A landscape with many peaks, sampled at points; each row gives a point and its height.
From any point a climber steps to the highest of the 3 points nearest to it. It stops when none of these is higher. Distance is the straight distance between rows; heights are no part of it.
bal: [ -8  21  -3 -18  -8  -7 -13 -21]  height 5.18
ribur: [ -5 -23 -18 -14   1  27  16  26]  height 1.91
bupa: [-11  12 -17 -42 -14 -11 -17   8]  height 5.83
lobuv: [  2  -5 -19 -22 -10  -7  -7  10]  height 6.86
Kivu: [ 5  1 22 32 10  6  0 -2]  height 6.29
duvo: [ -4  -3 -25 -31 -14   2 -14  15]  height 7.62
vir: [  8  17  23  34  11 -14  -8  -2]  height 7.13
tik: [  2  -1  10  20   7   6  -2 -10]  height 3.95
liro: [  1 -18  -4  -3   5   0  17   9]  height 3.76
guz: [ -7  14  -7 -19  -9 -10 -10 -18]  height 5.91
zisir: [-4 -7 27 31  9 20 23  0]  height 6.17
Sog: [ -3 -17   5   6   6   5  27   4]  height 2.05
keli: [ -2 -22 -23 -20  -2  26   8  22]  height 1.94
Romad: [  7  25  22  29   8 -18 -11  -8]  height 7.58
pafiz: [  3 -16 -18 -19  -3   8   0  20]  height 1.92
Gifir: [  2 -18 -20 -18   0  17   3  22]  height 1.98
niriv: [ -9  11 -13 -35 -12 -15 -12   0]  height 6.06
rom: [  2 -15 -24 -24  -7  13  -6  17]  height 1.78
tubu: [ 7  7 28 36 12 -2 -1  1]  height 6.75
ruf: [  5  11  15  26   6  -1 -10  -7]  height 5.62
dake: [  5  19  13  21   3  -4 -14  -6]  height 6.01
Nazek: [-1 -1 36 38 11 16 18  5]  height 6.13
Fozek: [  2 -16   1   3   5   0  16  -2]  height 5.44
nid: [  1  -3 -13 -16  -7 -12  -2  -1]  height 4.44
rulol: [ -4  24   2  -4  -5  -2 -17 -21]  height 4.29
bot: [ -2 -20  -9  -8   4  14  18  27]  height 2.07
Kef: [  5 -11 -15 -15  -4  -4  -1  12]  height 5.21
kog: [ -2   2 -17 -25 -12 -11  -9   6]  height 6.18
kisob: [ -1 -19  -8  -7   5   9  18  22]  height 2.09
gekol: [ -3   7 -14 -26 -12 -15  -7  -1]  height 6.09
Kubel: [  3  -5   1   7   0   0   0 -14]  height 3.87
dus: [ 4  4 15 27  8  5 -5 -6]  height 5.65
koz: [ -3   4 -20 -30 -14 -11 -12  10]  height 5.84
Babo: [  3  36  19  15   6 -18 -17 -10]  height 6.33
tegef: [  1   6   1   8  -2   0  -8 -17]  height 0.19
zulib: [ -1   3 -10 -12  -8 -11  -4 -11]  height 4.25
Mep: [  4  -9 -12 -14  -4  -8   2   4]  height 4.62
luni: [ -2 -12  14  18   9  12  16  -8]  height 6.31
Dem: [  3  25  10  17   2  -6 -17 -10]  height 6.28
Riv: [ -5   4 -22 -34 -16  -5 -17  12]  height 7.45
voru: [  0   4  -6  -5  -5  -6  -5 -15]  height 7.82
Masob: [  2 -10   6  12   4   3   7 -11]  height 5.40
Tep: [  4 -15 -10  -8   1  -5   8   5]  height 4.00
Rulu: [ -1  32  10   7   0  -5 -21 -13]  height 6.16
fud: [ 3 -6 -8 -6 -4 -9  0 -8]  height 4.09
fel: [  2  18  10  17   2  -1 -15 -11]  height 5.85
vume: [ -8  13 -10 -28 -11 -14 -10 -11]  height 6.07
Rin: [  3 -18 -15 -14   2  11   8  23]  height 2.01
numol: [ -1 -19  -1  -2   5   3  22  12]  height 2.80
bitil: [-2 -9 18 23  9 13 12 -6]  height 6.87
suzan: [  2 -18 -10 -10   3   7  14  20]  height 2.04
tur: [  5  30  18  21   5 -15 -16  -8]  height 6.65
Badib: [ -4  15  -4  -9  -8  -6 -11 -20]  height 4.08
mabe: [-1 -5 22 28 10 14 11 -4]  height 6.44
gal: [  2 -13  -2   1   3  -4  11  -4]  height 5.19
rutim: [ -6 -17  13  16   7  11  32   0]  height 1.93
Sata: [ -2  14  -1   0  -5  -3 -12 -20]  height 2.43
kifu: [ -1 -14   6   9   6   5  14  -9]  height 5.80
baze: [ 1 -1 29 34 12 11  8  2]  height 6.22

Two climbers start at each pair of points below. Name the first point that both come to, or write none.
baze, Kivu | none
niriv, bupa | none
numol, Sog | Fozek
kifu, Mep | none

Where does a climber stop that starts at each point below?
rutim | bitil
gal | bitil
bal | lobuv
Badib | lobuv
nid | lobuv
